Each row is a point on a tangle of strands that fork, close into loops and nearly touch. The rows are in no order.
In the rows, zero is written as 128.
Two points are linked if the straight distance between their rows is under 177. Some points are linked to none.
z983: [101 125  52 134 167 100 141 168 101  76  94 106 105 106 147 179  94 124
 147 177  40  87 165 129 114 140 156 185 108 119 114 112 107 129  72 121
 152 143  90 118 133 170 141 142 141 128 158 150 115 122 173 148  78  87
 106 139 110  85 114 130 133 105 132 131 165  75 140]
z195: [193  96 147 106 114 151 129  63 125 173 128 144 159  64 112  98 150 149
 137 129 154 130 140 123 112 144 119 143 121  93 121 154 156 142 141 127
 163 147 132 122 140  90 140 128 161 128 132 130 195 123 125 136 137  98
 182 110 148 111  83 114 121 187 145 148 138 165 152]
z553: [159 132 123 120 130 165  85 108 198 130 144 160 133 132 147 108 150 101
 174  74 194 117 145 169 138  86 123 133 149 115  97 142 138 140 157  92
 130 125 172  72 149  69 103 119  91 110 126 113 152  70  79 131 183  98
 135  79 115 136 139  92 108 177 122 103 126 134 118]
z412: [128 102  93 136 145 112  82 130 117  98 134 188 149  91 114 147 117  91
 132 146  99 161 138 126 162 141 146 159 151 108 125 156  87 140 152  96
 127 174 133  86 144  86 116 159 156 106 107 109 166 101 182 119  79 103
 195  81 138  78 123 125 105 172 103 109 159 113 105]
z218: [137 161 112 120 111 152 155 105 100 120 145 122 134  90 142 122 149 150
 174 133  88 108 135 136 120 106 135 123 127 126  83 137 128 152  81 139
 107 132  86 114 151  61 146 103 108 158 171 120 129 181 139 110 186 101
 143 192 112 170 137  73 133 137 134 114 137 131 178]
z238: [ 94  96 160 164  98 150 186 107  18 196 172  63 101 113 130 138 105 186
  73 170 147 185  93  85 162 135 106  85  84 159 191 126 137 116 121 180
 124 137  79 107  88 164 171 124 161 117 120 211 129 188 123  96  97 182
 158 182 126 141 122 175 103 145 168 186 108 158 146]
z259: [116 158 122 161 161 106 119 146 111  94 170 186 113 134 149 142 132 101
 129 122  85 188  87 155 193  84 126 122 157 125 106 176  70 176 139  94
 105 147 100  95 159  74 106 128 119 136 139  88 115 172 179  95 122 125
 175 130  92 138 154 115 136 153 110  77 141 108 143]
z205: [182 136 114 107 112 147  76 129 198 131 135 150 141  99 105 113 138 109
 172  92 192 140 132 155 154  87 113 139 134  91  63 132 122 145 145 101
 119 132 141  92 135  83 129 110  87 135  99 103 161  73 106 126 179 104
 153  74 116 138 126  73  78 191 117 102 119 138 135]
z873: [ 94 105  32 140 170  88 131 161 106  92 131 166 119 112 127 190 117  98
 113 149  72 153 126 152 171 122 147 131 135 120 128 115  79 155 114 107
 151 167  96  86 155 110  92 158 130 121 120 110 139  94 183 127 104 121
 148 146 107 121 142 129 102 131 113 112 156 106 144]
z675: [113 160 169 173 145  91 145 152 110 129 148 131  82 204 135 124 125 119
  80 125 142 157  75 131 180 106 109  50 156 156 135 168  86 118 129 138
  85 105 143 179 103 206 141 100 100 125 104 117  72 181 110  82 107 188
 124 135 119 165 140 128 136  85 121 110  84  86 112]
z78: [153  74 129  91 134 153 136 102 136 143 101 127 155  95 101 122 118 143
 130 135 143  73 184 117  74 201 131 189 115  68 163 112 161 103 157 117
 170 143 166 125 131 136 169 177 160 109 112 168 184  72 126 164 100  99
 125  93 192 104  93 151 148 153 128 177 139 135 106]
z625: [ 79 128  61 128 153 103 157 161 116  99 118 128 115 140 144 165 115 112
 146 147  63  81 175 142  98 147 156 165 121 135 123  86 110 128  99 137
 155 140  97 109 135 148 104 151 123 149 155 140 115 110 157 147 118  86
  75 158 107 117 127 137 138  73 125 126 149 104 127]
z558: [116 149  61 135 110  73  99 196 192  91 122 129 119 146  89 135 119  88
 136 125  91 137 144 137 160 102 179 164 147 157  80  91  73 155 113 112
 102 129 103 129 155 135 101 151  95 142 101  75 112 128 166 139 118 100
 130  98  97 111 148  86 118 132 117  69 140 108 133]
z677: [124  97 139 122 142 148  89  94 160 127 121 196 156 134 139 105 125  98
 153 101 158  97 185 123 118 147 147 164 146 131 144 135 120 139 168  94
 129 160 179  82 165  93 129 170 127 113 135 126 170  63 111 138 115  80
 129  73 155 100 126 113 125 161 112 118 147 110  83]
z729: [110 163 155 144 100 137 152 168  82 162  81  53  95 152 131 136 116 196
 122 150 129 117  75 122 130 120 112  73  98 135 152 104 163 102 107 132
 100 108 118 178  78 175 170  96 113 158 107 145  91 161 100 125 157 202
  97 186 155 197 169 137 132  59 159 150  83 121 136]
z935: [105 123  94  81 115 160  99 129 196 154 114  94 139 152 133 123 109 118
 119 124 191  91 158 158  97 133  98 145 120 154 110  58 188 106 128 142
 174  94 187 112 116 127  83 141  95 147 116 166 126  44 114 211 149 118
  28 109 129 134 148 165 130  69 126 119 125 116  90]
z963: [196  68 176 103 117 153 154  63 127 193 111 113 159  67 113  79 149 174
 112 132 165 118 125 115  79 143 124 145  96  99 150 146 193 111 153 130
 168 129 141 163 141 100 154 119 178 111 125 150 182 124 108 140 146 124
 180 108 164 124  67 134 137 177 152 163 123 188 165]
z428: [ 76 135 109 143 149  93 112 150 152  87 136 169 114 181 170 132 130  78
 140 113  78 103 161 143 109 127 164 158 172 177 133 138  81 128 143 111
 124 142 145 120 160 129  78 158 133 125 151  99  92 126 159 124  81  81
 106 107  95  91 137 140 160 103 113  92 137 100  96]
z40: [190 119 155  84 129 180 119  70 160 161 127 139 151 109 144 101 157 145
 161 113 182 104 153 121  97 123 113 144 113  92 124 148 178 122 156 111
 153 135 164 112 151  76 138 122 122 107 136 121 171  78  86 140 175 102
 141 107 161 139 101 113 122 191 135 142 115 160 150]
z390: [ 94 132 185 146 160 141 110  99 117 119 137 204 152 173 178 121 147  99
 136  92 126 139 122 126 122 125 110 110 158 136 180 183 106 139 181 109
 136 159 161 110 146  90  98 122 149 116 169  98 128 133 128 106  92 118
 143 121 123 123 150 169 151 133 111 108 120 122  90]
z704: [143 131 191 104 125 161 143  99 133 132 128 114 150 124 172  88 154 152
 160 103 131 129 112 107  79 105 132 112 108 117 132 160 175  83 116 128
 105 120 132 170 155  80 137  80 109 142 152 105 104 148  75  98 196 144
 129 173 146 174 131 125 141 144 148 149 106 153 159]
z711: [ 84 113 207 186 122 101 181  78  38 162 170 100  87 110 145 119 109 147
  83 159 122 180  92 101 113 129 141 125 102 169 170 175 132 109 115 146
  80 139  64 122 121 154 180 110 209  52 141 193 102 197 142  83  68 146
 187 144 134  90 105 154 138 147 148 169 157 181 146]
z714: [168 142 150  74 117 154 110 122 198 137  97 102 140 117  95 109 139 133
 159  99 165  80 149 142  98 131 132 156 118  96  94 107 169 104 141 110
 126 100 169 170 133 139 167 108 112 132 121 107 139 100  86 154 174 138
 100 107 151 140 120  97 132 138 141 129 107 157 139]
z65: [120 116 112  84 137 139 110 141 181 150  91 116 155 164 113 133 115 107
 120 124 189  81 163 148 100 163 106 150 122 120 141  68 155  99 156 136
 161 102 181 140 122 165 107 147 105 143 105 145 125  49 112 188 116 130
  42  92 151 117 133 167 126  78 120 129 118 116  80]
z156: [120 172 155 153 114 150 187 110  59 143 141  96 119 107 175 133 132 168
 148 134  88 142 125 126 139  93 140 105 113 141 134 145 122 128  69 130
  81 145  82 107 159  90 166 108 118 144 177 136 100 211 125  87 174 139
 158 219 124 173 132  92 143 125 143 125 124 131 167]
z157: [119 141 141 154 172 129 110 113 127 110 158 210 140 157 162 131 145 101
 139  94 129 167 100 158 159  93 102 103 168 114 145 176  86 162 173  90
 137 161 137  89 143  80  89 116 110 130 146  90 144 130 136 101 123 125
 157 120 104 133 141 142 133 149 115 102 124 121 117]
z194: [127 177 187 167 130 110 166 103  81 123 154 126  88 157 152 128 121 139
 121 116 105 167  89 125 168  92 126 106 149 141 132 171  90 138 115 105
  54 130  99 140 137 128 169 109 135 109 165 111  96 215 135  79 122 155
 160 162 121 150 138 118 149 138 115 112 130 116 139]
z151: [164 126  83  91 112 140 129 116 139 122 104 117 151  62  73 126 110 155
 151 153 109 107 173 126 110 157 137 188 113  87  93  92 138 150 110 122
 151 146 121 110 128 119 166 143 124 141 116 141 184 115 158 151 145 110
 127 128 153 125 112  97 118 146 129 134 146 142 154]
z492: [169 145 116  64  97 171 116 117 172 137 108 106 157  80  74  99 117 155
 171 143 141  78 199 114  79 143 130 207 112  92  72  87 164 146 125 141
 153 131 146 128 130  95 181 137 104 142 129 154 173  97 150 160 170 108
 108 124 170 142 108  94 130 151 125 122 144 143 157]
z568: [149 127 157 130 136 178 113 102 164 136 148 147 129 162 181 127 174 102
 146  79 200 131 110 140 116  95  88  81 127 140 128 156 170 108 156 140
 130 106 175  94 121  99  61  93 103 108 131  93 100  96  70 100 177 135
 109 118 104 150 152 156 128 131 126 112  68 139 107]
z165: [111 108 131 165 154  98 154 121  49 101 125 121 104 149 129 157 102 124
  92 169 100 147 100 103 141 181 124 121 115 120 178 138 121 106 127 151
 129 117 113 136  99 185 132 148 179  95 154 172 120 152 154 110  59 150
 145 134 141  85  99 173 134 120 113 181 156 105 108]
z314: [ 99  99  33 121 154 127 127 140 132 121 145 170 142  93 127 167 130 110
 130 138 111 145 151 148 152 133 129 134 134 100 130  97  99 155 107 109
 176 181 107  61 150  80 100 157 101 123 109 132 180  48 154 147 134 105
 137 142 124 134 151 132  79 146 118 127 166 121 142]
z266: [152 136 215 119 119 179 137 112 136 147 133 118 140 139 183  93 146 141
 154  88 153 170  88  92  80  99 119  89  98 122 143 174 200  45 129 141
  99 102 155 155 134 101  93  68  97 142 111 105  67 131  45  83 178 169
 115 150 124 175 145 155 133 138 157 148  53 146 123]
z833: [139 111 115 132 140 148 133 112  81 160 102 105 130 132 122 148 133 156
 111 143 156 141  97 112 144 149  76  85  91 112 165 120 155 114 136 157
 163 122 125 128  85 173 121 103 119 148 129 140 143 130 112 122 133 175
 109 146 128 141 116 172 105 118 134 153  95 125 144]
z367: [117 151 136 160 152  73 142 157  84 114 130 130  88 195 111 148 107 122
  81 146 116 133  85 120 168 144 131  84 145 137 152 132  91 130 146 129
 107 109 139 181  98 219 135 123 134 123 117 127  89 170 133 108  90 173
 110 131 126 131 124 136 132  89 114 132 126  90 117]
z149: [129 135 192 159 112  99 147  84  59 134 151  97  90  79 131 108  97 147
  91 185 114 154  93  85 106 132 138 147 123 159 127 184 128 138  84 137
  83 119  67 151 109 160 186 125 214  56 150 174  98 189 163 123  61 109
 191 103 127  63  96 122 134 137 127 143 177 152 145]
z698: [107 140  95 125 121 112 112 157 144 146  72  80 127 155 110 140 115 130
  99 137 159 101 105 174 131 128  87  86  88 145 124  84 139 113 121 151
 146  81 147 170  75 221 121  98  95 161  84 124 110 129 131 160 134 173
  49 124 116 135 159 159 132  32 131 120  77 115 118]
z76: [122 114 112 107 142 116 111 138 166 129 107 143 144 167 109 140 127 105
 138 118 141  84 150 137 110 158 142 143 140 114 144  90 123 117 154 128
 144 122 157 146 129 167 120 147 125 132 122 120 133  83 118 148 113 121
  79 100 143 117 120 140 122  97 118 132 130 115 100]
z421: [ 92 106 170 135  82 174 187 124  10 204 155  52 137  93 153 122 100 193
  83 180 114 174 120  55 141 130 123 104  79 160 202 107 165  88  88 166
 137 145  86 124 102 131 169 118 141 156 132 229 114 182 133 106 145 186
 143 216 156 161 134 154 102 138 173 187  94 148 165]
z600: [105 194 204 182 147 100 167 142  99 120 173 132  64 192 162 130 117 125
  87 117 129 170  91 133 178  85 114  86 169 157 159 167  70 122 135 120
  58 117 129 155 130 168 154 114 108 109 128 106  61 211 131  66 104 179
 137 146 119 175 147 131 158 105 121 103  98  99 119]
z569: [114 150 108 155 142  75 143 160 115 105 107 125  90 170 103 163 114 131
 105 130 103 128 103 144 164 124 144  93 139 126 127 121  82 148 128 109
 119 119 119 161 115 189 130 124 118 132 120 108 107 161 141 121 123 160
 106 137 114 142 133 117 127  90 122 120 131  98 128]
z809: [101 114  51 112 145 167 131 123 144 136 158 153 140 114 132 139 128 131
 130 127 143 125 176 151 117 120 103 134 139 117 122  84 137 160 107 116
 210 156 135  56 144  76  95 145  67 134 130 163 176  37 129 174 172  92
  97 152 112 162 149 141  80 129 131 135 156 123 142]
z429: [167 130 168  79 134 174 117  94 182 137 127 134 139 128 148  97 164 132
 166  94 172  98 136 130  77 113 126 130 117 109 113 147 180  92 142 122
 130 109 168 145 142  84 134 104 119 122 144  99 122 100  58 125 193 125
 117 124 148 156 124 117 130 161 141 135 107 160 154]
z422: [188 131 113 109 105 135  88 130 163 127 129 150 151  69  77 125 130 123
 158 126 149 156 122 135 171 114 123 130 129  90  75 124 115 165 133 114
 116 149 109 110 131  90 141 122 111 149  95  97 173 104 137 124 157 111
 173  96 126 131 120  74  87 187 116 109 124 138 143]
z376: [113 126  55 156 152  49 111 204 160 102 100 129 114 165  81 174  99 107
  80 136 103 134 119 165 168 118 139  96 122 127 127  94  53 153 134 114
 142 128 125 162 117 195 104 138 115 130  59  96 119 114 151 144 119 162
 101 119 117 133 141 120 111  84 127 102 125  94 126]
z631: [120 155 129 103  99 152 130 131 163  93 151 127 142 100 135  99 181 133
 185 104 117  95 139 141 108  91 139 149 126 144  62 124 136 134  87 150
  85 104 102 126 138  57 133 111  86 158 169 110 116 166 106 122 202  90
 121 165 107 173 151  66 155 134 137 109 121 137 173]
z159: [107 139 159 115  90 171 177 140  45 180 118  45 137  99 150 117 100 220
 114 173 106 146 119  72  97 121 129 102  79 135 181 104 178 101  94 144
 133 149 100 148 113 118 169 101 109 167 132 203 102 167 114 113 179 191
 130 222 165 191 145 143 115 116 172 179  87 147 180]
z688: [119 126 113 101 115 160 108 131 220 114 147 113 123 139 151 109 156 124
 157  76 169  91 162 174  95  90 129 151 151 155  81 102 175 120 119 143
 147  94 176  98 136  66  86 121  91 124 151 153 123  64  64 158 200 105
  64 125 119 165 143 111 132 138 134 132 132 144 137]
z591: [145 144 172 138 141 114 135 103 107 123 135 142 115 150 149 115 136 122
 136 122 109 138 103 119 139 124 134 109 148 123 130 162 112 115 132 111
  93 128 120 160 134 132 150 112 149 121 160  98 112 179 126  94 117 146
 144 149 130 127 120 127 144 143 112 124 139 126 133]
z861: [138 126 120  79 122 128 116 143 154 112  77  99 137 123 102 112 114 131
 146 137  78  55 162 112  83 170 167 202 116 101 114  75 153  99 118 118
 126 108 133 187 124 178 180 136 146 127 131 123 128 130 142 150 112 123
  90 122 167 110 121 117 146 107 116 125 146 123 129]
z507: [167 128 129 122 132 114 107 118 139 117 119 144 135 120 105 130 137 118
 140 112 131 128 113 140 161 120 126 112 139  96 108 144 101 144 141 102
 117 143 124 142 118 135 144 125 126 136 121  97 158 140 120 115 142 137
 153 108 125 122 105 100 107 156 116 121 133 123 136]
z459: [192 125 191 128  86 144  92  88 130 134 134 182 160  91 112  99 135 112
 139 128 137 163 147  94 134 134 127 155 162 104 102 179 110 149 175 118
 117 147 129 126 124  90 130 145 177 123 134 103 170 130 157 117  82  87
 201  70 133  72  98 107 141 189 109 108 142 143  85]
z604: [ 93 165 112 131 101  92 151 175 185  96 111  97 105 150 133 138 159 139
 146  85  97  98 121 171 142  99 155 126 148 172  94  85 110 134  88 134
  87  85 107 158 136 132 127 128 101 154 133 102  92 176  99 135 165 119
  82 163  93 153 164  76 163  79 136 124 104 131 153]
z253: [111 159 107 154 133  88 148 170 148  98 117 121  91 166 121 153 136 129
 125 107  97 124  99 164 166  97 147  96 152 148 107 112  81 162 113 111
  96 110 106 147 133 152 120 128 104 145 123  99 100 173 126 128 153 141
 112 148  88 153 141  94 141  95 134 109 120 112 142]
z175: [142  63 114 141 150 129 160  97  78 152 143 120 136  90  91 127 130 134
  94 142 133 141 130 124 118 192 114 123 101  94 177 145 154 121 142 147
 185 131 119 110 116 132 123 150 191 104 124 177 186 132 122 133  87 130
 182 131 143  91  81 180 126 157 148 192 174 166 114]
z663: [107 130  61 147 165  89 122 165 101  71 119 139 109 104 135 177  96 111
 129 181  47 141 141 123 147 128 155 172 133 135 109 140  84 143  86 113
 131 153  89 105 145 138 133 144 145 122 150 119 107 134 183 139  81  99
 149 126 103  84 118 114 122 137 112 110 173  86 139]
z811: [ 75 148 115 150 146  88 125 153 150  96 156 163 124 193 161 140 145  89
 119 103 125 148 117 161 155 110 127  94 167 177 143 131  80 146 149 135
 129 134 138 120 142 121  53 149 114 157 134  99  89 132 150 123 112 119
 101 122  84 120 139 150 154  91 119 107 100 105 108]
z470: [112 167 159 143 113 132 174 143 105 127 121  80 103 137 153 123 143 166
 141 112 110 117  98 132 138  94 143  89 126 138 133 124 135 120  84 126
  63 113 103 154 132 118 158 105 107 152 155 114  89 195  86 105 186 160
 126 203 123 193 148  96 145  98 154 134 104 123 156]
z247: [116 133 154 135 132 166  96 107 194 120 159 174 140 165 185 113 172 100
 161  58 180 126 127 164 116  81 104 103 160 150 132 156 133 137 155 119
 123 121 175  78 139  64  66 109 104 105 150 112 112  94  72 117 167 103
 116 107  94 145 163 132 140 143 122 109 101 136 115]
z9: [136 115  99 153 154 122 121 127  99 136 120 132 126 151 118 165 131 125
 105 128 163 154  89 137 173 129  81  68 108 111 140 138 120 144 137 146
 161 134 128 115  96 171 100 108 104 148 109 117 138 115 128 117 127 171
 111 124 108 142 121 159 102 111 123 130  90 104 125]
z749: [186  51 175 135 118 137 169  98 102 205 109  82 134  73  90  87 125 181
  77 136 164 130 100 118  89 157 106 112  81 100 177 139 194 106 162 146
 177 118 134 167 116 147 156 124 190  98 104 182 171 138  96 129 131 165
 176 111 151 136  66 164 128 159 172 176 138 195 151]
z427: [110 126  87 160 162  99 112 156 123 115 148 157 119 170 140 163 140  99
 102 120 153 176  89 158 182  99  90  66 135 135 138 143  87 157 152 132
 155 151 122 104 127 139  57 124  94 153 108  93 116 110 146 114 135 151
 126 115  85 143 128 155 103 109 120 104  93 100 122]
z212: [164 153  80 103 107 144 134 110 105 126 119 116 143  65  91 135 123 172
 153 155  95 113 123 130 132 127 134 136 115 104  90 117 137 183  88 122
 138 139  90 108 129  91 163 121 124 146 137 128 160 165 150 134 165 114
 145 167 125 151 137  75 109 138 143 128 144 144 171]
z388: [117 118 101 125 155 100 107 138 144 101 112 159 130 171 119 138 126  93
 140 121 105  98 150 128 127 151 168 160 154 127 143 109  97 120 150 108
 134 132 146 137 137 170 118 157 136 129 130 109 124 107 140 133  91 112
 112  99 132  88 114 137 131 115 109 115 144  98 100]
z857: [166 160 124 116 108 129  81 154 147  79 106 141 136 120 104 119 110 102
 136 143  96 113 185  63 110 148 169 194 167 130 103 130 107 125 132 132
 101 131 119 158 130 172 140 147 142 135 132  96 122 121 174 123  63  82
 152  67 137  53 103 105 134 165  95  88 151 104  68]
z272: [182 126 197 125 123 145  92  71 147 147 131 184 160 125 130  87 149 107
 143  97 160 149 124 121 132 110 113 133 157 109 127 190 113 135 182  96
 116 147 148 130 131  82 133 111 156 117 142  84 160 141 123 114 103 105
 188  85 139  97 113 117 144 190 113 105 128 139 109]
z236: [ 86 130  81 113 132  87 123 150 143 141  96  95 140 174 120 139 116 100
 106 142 156 112 111 168 139 139 103 109  94 164 125  58 129 106 122 149
 152  97 143 155  93 203  92 118  97 186  96 123 107 124 151 183 110 143
  37 127 111 113 149 172 142  34 114 126  94  98 114]
z790: [112  87  94 147 157 124 163 119  53 120 124 106 122 116 109 158 109 134
  93 169  99 135 116 103 130 198 107 130 101 102 176 122 148 114 120 163
 172 124 107 114  94 166 125 157 169 111 139 184 157 139 145 127  67 138
 145 148 144  91 100 192 123 122 127 193 163 124 113]
z923: [102 115 105  78 131 172 164 127 134 138 125 115 146 107 135 128 131 164
 147 154 103  66 186 101  38 165 109 164  94  96 136  81 179 106 110 151
 193 136 146 133 133 105 144 126  94 136 146 181 148  88 140 160 173 118
  82 177 179 165 135 152 133  98 128 159 141 141 168]
z67: [109 163 125 125 111 121 132 182 136 138  63  71 108 154 116 133 123 163
 113 138 129  92  89 158 123 126 110  75 106 136 134  85 148 115 115 142
 122  81 142 201  84 207 149  97 107 155  97 131 106 146 110 147 152 186
  64 152 124 164 166 134 136  37 149 126  85 122 123]
z109: [136 104 122 132 131 125  70 118 149 115 126 204 154 114 117 121 116  90
 150 114 142 128 165 122 149 135 148 160 153 106 128 141 101 144 166  89
 121 171 159  83 159  90 129 164 123 123 106 104 176  74 144 133  97  85
 167  60 150  86 124 118 109 173  97 101 141 110  94]
z505: [138  40 161 132 126 155 177 108  69 196 130  87 145  93 104  95 131 159
  75 154 157 143 109  89  86 180 100 118  79 115 197 145 199  97 159 176
 181 115 123 157 116 143 136 145 193 110 117 205 172 137 103 134 101 146
 171 131 152 109  79 206 134 153 166 191 149 187 128]
z148: [119 126 157  85 125 154 132 140 148 141 109 102 137 134 151 112 143 134
 145 125 158 110 115 105  75 136 116 115  94 123 135 106 204  68 130 153
 146  93 164 165 122 127 115  93  98 154 123 122  81  93  87 144 173 156
  60 148 144 167 155 160 133  85 127 151  72 139 133]
z183: [ 99 114 130 116 127 135  90 123 190 119 138 174 152 162 143 100 148  85
 165  89 136  79 186 142 106 123 154 167 160 159 110 123 112 134 145 110
 125 146 160  90 159  91 109 154 109 127 148 117 142  88 111 140 126  79
  94  91 130 110 145 106 139 132 120  97 155 118 103]
z501: [123 105 139 108 143 134 132 123 104 146  98 131 152 152 125 134 136 116
 118 146 142 110 107 104 119 180 116 122 115 111 175 112 159  88 156 150
 151 110 147 166 104 183 121 132 143 148 136 130 120 107 125 135 101 147
  95 129 151 120 126 176 123  95 114 158 114 109 106]
z68: [156 101  86 142 130 101 101 129  99 107 153 152 137  46 100 151 108 104
 123 161  80 186 121 116 166 151 137 150 132 110 109 163 101 158 111 123
 126 158 103  93 133  90 134 153 183  96 108 124 159 120 188 126  68 114
 215  98 124  73 109 116 110 179 112 124 178 134 107]
z387: [160 124 135 159 113 100 128 101  67 137 172 116 114  51  90 133 101 136
  97 168 107 194  84 108 167 132 134 122 126 132 105 179 107 182  96 134
 115 139  76 101 123 107 151 133 199  79 115 150 141 170 173 120  84 120
 214 110 111  84 105 107 117 163 122 124 190 163 127]
z162: [115 176 197 157 101 144 166 175 114 144 124  50  96 153 163 126 138 184
 127 110 134 141  81 130 138  96 138  71 128 154 150 122 149  88  83 133
  47 115 118 167 104 142 150 105  99 150 105 125  61 183  66 100 183 201
 118 195 132 211 164 105 140  80 173 144  76 116 130]
z48: [171 160 115  76 104 150  97 138 199 128  77  87 138  93  65 103 103 155
 160 109 151  85 173 153 110 132 122 179 107  87  78  72 146 124 137 113
 126 101 166 150 130 143 197 120 101 140  89 126 168  95 124 173 178 152
  91 103 159 143 116  92 128 132 129 118 123 163 152]
z529: [150 122 183 125 129 183 125 100 118 161 131 129 142 155 188 113 156 128
 137 101 190 159 102 100 117 106  86  73 107 127 149 169 182  76 148 152
 124 113 161 121 116 119  87  76 111 129 131  87  89 123  80  95 154 161
 123 143 128 152 141 177 124 141 131 123  57 124 119]
z616: [ 91 138 125 132 118 106  86 153 190  96 152 174 134 181 151 106 153  77
 153  90 104 108 164 151 131 111 170 171 178 181 106 135  84 139 141 114
 107 135 144 111 159 102  90 152 110 131 142  93 115 136 141 129  96  76
 115  85 104  93 151 113 156 130 112  75 147 113 112]
z57: [139 134  62 157 130  97 137 146  74 122 136 120 104  75 105 187 107 156
 108 167  76 164  70 137 205 111 137 104 116 113 110 132  94 196  81 102
 126 148  72  85 131 103 152 136 145 114 104 115 138 156 165 127 124 148
 178 168 124 148 152  82  96 149 122 118 163 131 167]
z852: [150 168  90 119  91 111  93 195 182  78 106 122 127 129  86 123 117 106
 140 129 100 118 169  90 137 129 181 177 159 151  74  99 100 149 117 129
  91 115 100 139 141 158 129 146 100 149 123  92 113 131 164 125 103  94
 134  88 110  95 137  74 125 137 105  68 146 118 107]
z393: [ 90 120  88 114 139 163 130 112 141 133 149 143 141 143 152 135 147 116
 139 116 166 107 163 134 105 133 106 111 137 145 131  98 151 143 125 142
 170 135 139  77 137 104  72 145  84 151 148 147 141  57 119 164 163  93
  71 147 111 150 147 163 107  98 123 131 128 112 129]
z498: [193 126 166 124  89 141  90 119 130 106 116 159 144  98 108 107 107 112
 136 137 110 138 182  61 102 157 147 188 162 110 108 159 117 128 150 132
 108 144 125 147 131 138 143 158 180 120 135 112 144 118 176 127  57  78
 187  60 144  51  80 103 151 178 102 110 152 128  60]
z648: [ 66 125  78 113 135 126 152 142 144 119 137 137 137 151 149 141 138 111
 142 128 115  90 173 142  99 138 123 135 130 156 119  83 124 130 110 150
 158 138 110  96 133 114  79 153 102 166 160 147 120  84 148 161 144  88
  50 165 107 139 137 148 135  70 121 137 135 113 126]
z475: [114 153 144 111  95 128 123 144 194  90 142 125 135 139 141  99 186 121
 168  85 113 107 133 151 130  94 148 148 156 162  71 123 109 122  96 138
  69  88 121 155 136  93 120 115  99 152 153  86  99 175 105 122 167 104
 110 137  99 141 163  77 166 127 124 103 122 129 145]
z818: [116 137 103  97  99 146 113 140 221 135 134  88 128 159 139 129 134 126
 127  97 183  99 155 172 105 110 111 143 137 173  92  74 188 111 123 161
 165  86 187 115 114 103  75 122  98 131 123 156 110  56  85 180 174 121
  32 113 118 139 158 139 131  97 135 129 108 132 107]
z338: [136 102 207 125 141 159 110  67 121 148 125 200 169 142 169 104 145 119
 133 104 147 132 140 107 100 136 110 118 138 110 173 197 138 126 185  99
 142 157 166 120 148  77 123 121 170  98 158 109 154 121  97 117 104 103
 156 111 162 111 128 151 154 165 113 137 127 140  97]
z351: [124 119 126 158 160  71 131 139  75  93 126 137  95 169 101 153  83 108
  77 171  99 135 100 112 153 176 132 125 138 114 170 135 102 113 151 127
 123 104 140 171  91 218 136 152 170  85 118 142 108 148 147 114  47 160
 132 104 142  84 102 151 132 109 108 161 161  89 104]
z839: [148 135 165 163 112  92 129  96  70 121 172 105  93  58  95 121  81 136
  85 187 121 191  83  94 127 139 130 128 129 153 108 179 113 176  87 140
  93 114  67 125 104 143 165 136 209  52 115 168 105 172 171 126  62 111
 220  85 106  62  88 110 122 145 135 133 194 168 120]
z21: [108 135  53 154 138  45 104 206 191  94 128 137 113 174  97 154 112  83
  96 123 103 147 125 169 174 109 167 124 142 147 110  99  46 149 139 104
 119 136 131 163 153 167  90 150 104 123  69  75 112 121 150 135 111 132
 119 101 113 126 140 102 113 111 129  85 125 100 140]
z982: [ 67  95 183 174 121 130 196  91  23 185 182  80  92 100 138 127 105 165
  69 159 130 173  96 101 126 137 139 102  92 170 187 148 133 109 114 175
 108 130  60 102 117 151 179 123 194  66 121 224 117 186 130  82  86 159
 185 169 130 105 108 163 121 144 173 188 147 190 137]

How many points has the smallest loop of links through each point below? Write 0 if it is on no loop.
z625 => 8
z40 => 22
z833 => 8
z194 => 24
z839 => 0

A piece is all that can be reached along the links. How many separate loops has the piece of each point below (a circle has one, a figure eight two, a Y none), and how many tips (points with one link)?
z149 => loops 1, tips 2
z40 => loops 2, tips 2
z648 => loops 1, tips 0

Name the points in between on the shortest way along the links from the first point to the second, in order.
z591 / z498 => z194 z600 z675 z367 z569 z376 z21 z558 z852 z857
z811 / z109 => z428 z616 z183 z677
z529 / z218 => z266 z704 z429 z714 z48 z492 z151 z212
z247 / z367 => z553 z205 z422 z507 z591 z194 z600 z675
z818 / z811 => z935 z65 z76 z388 z428
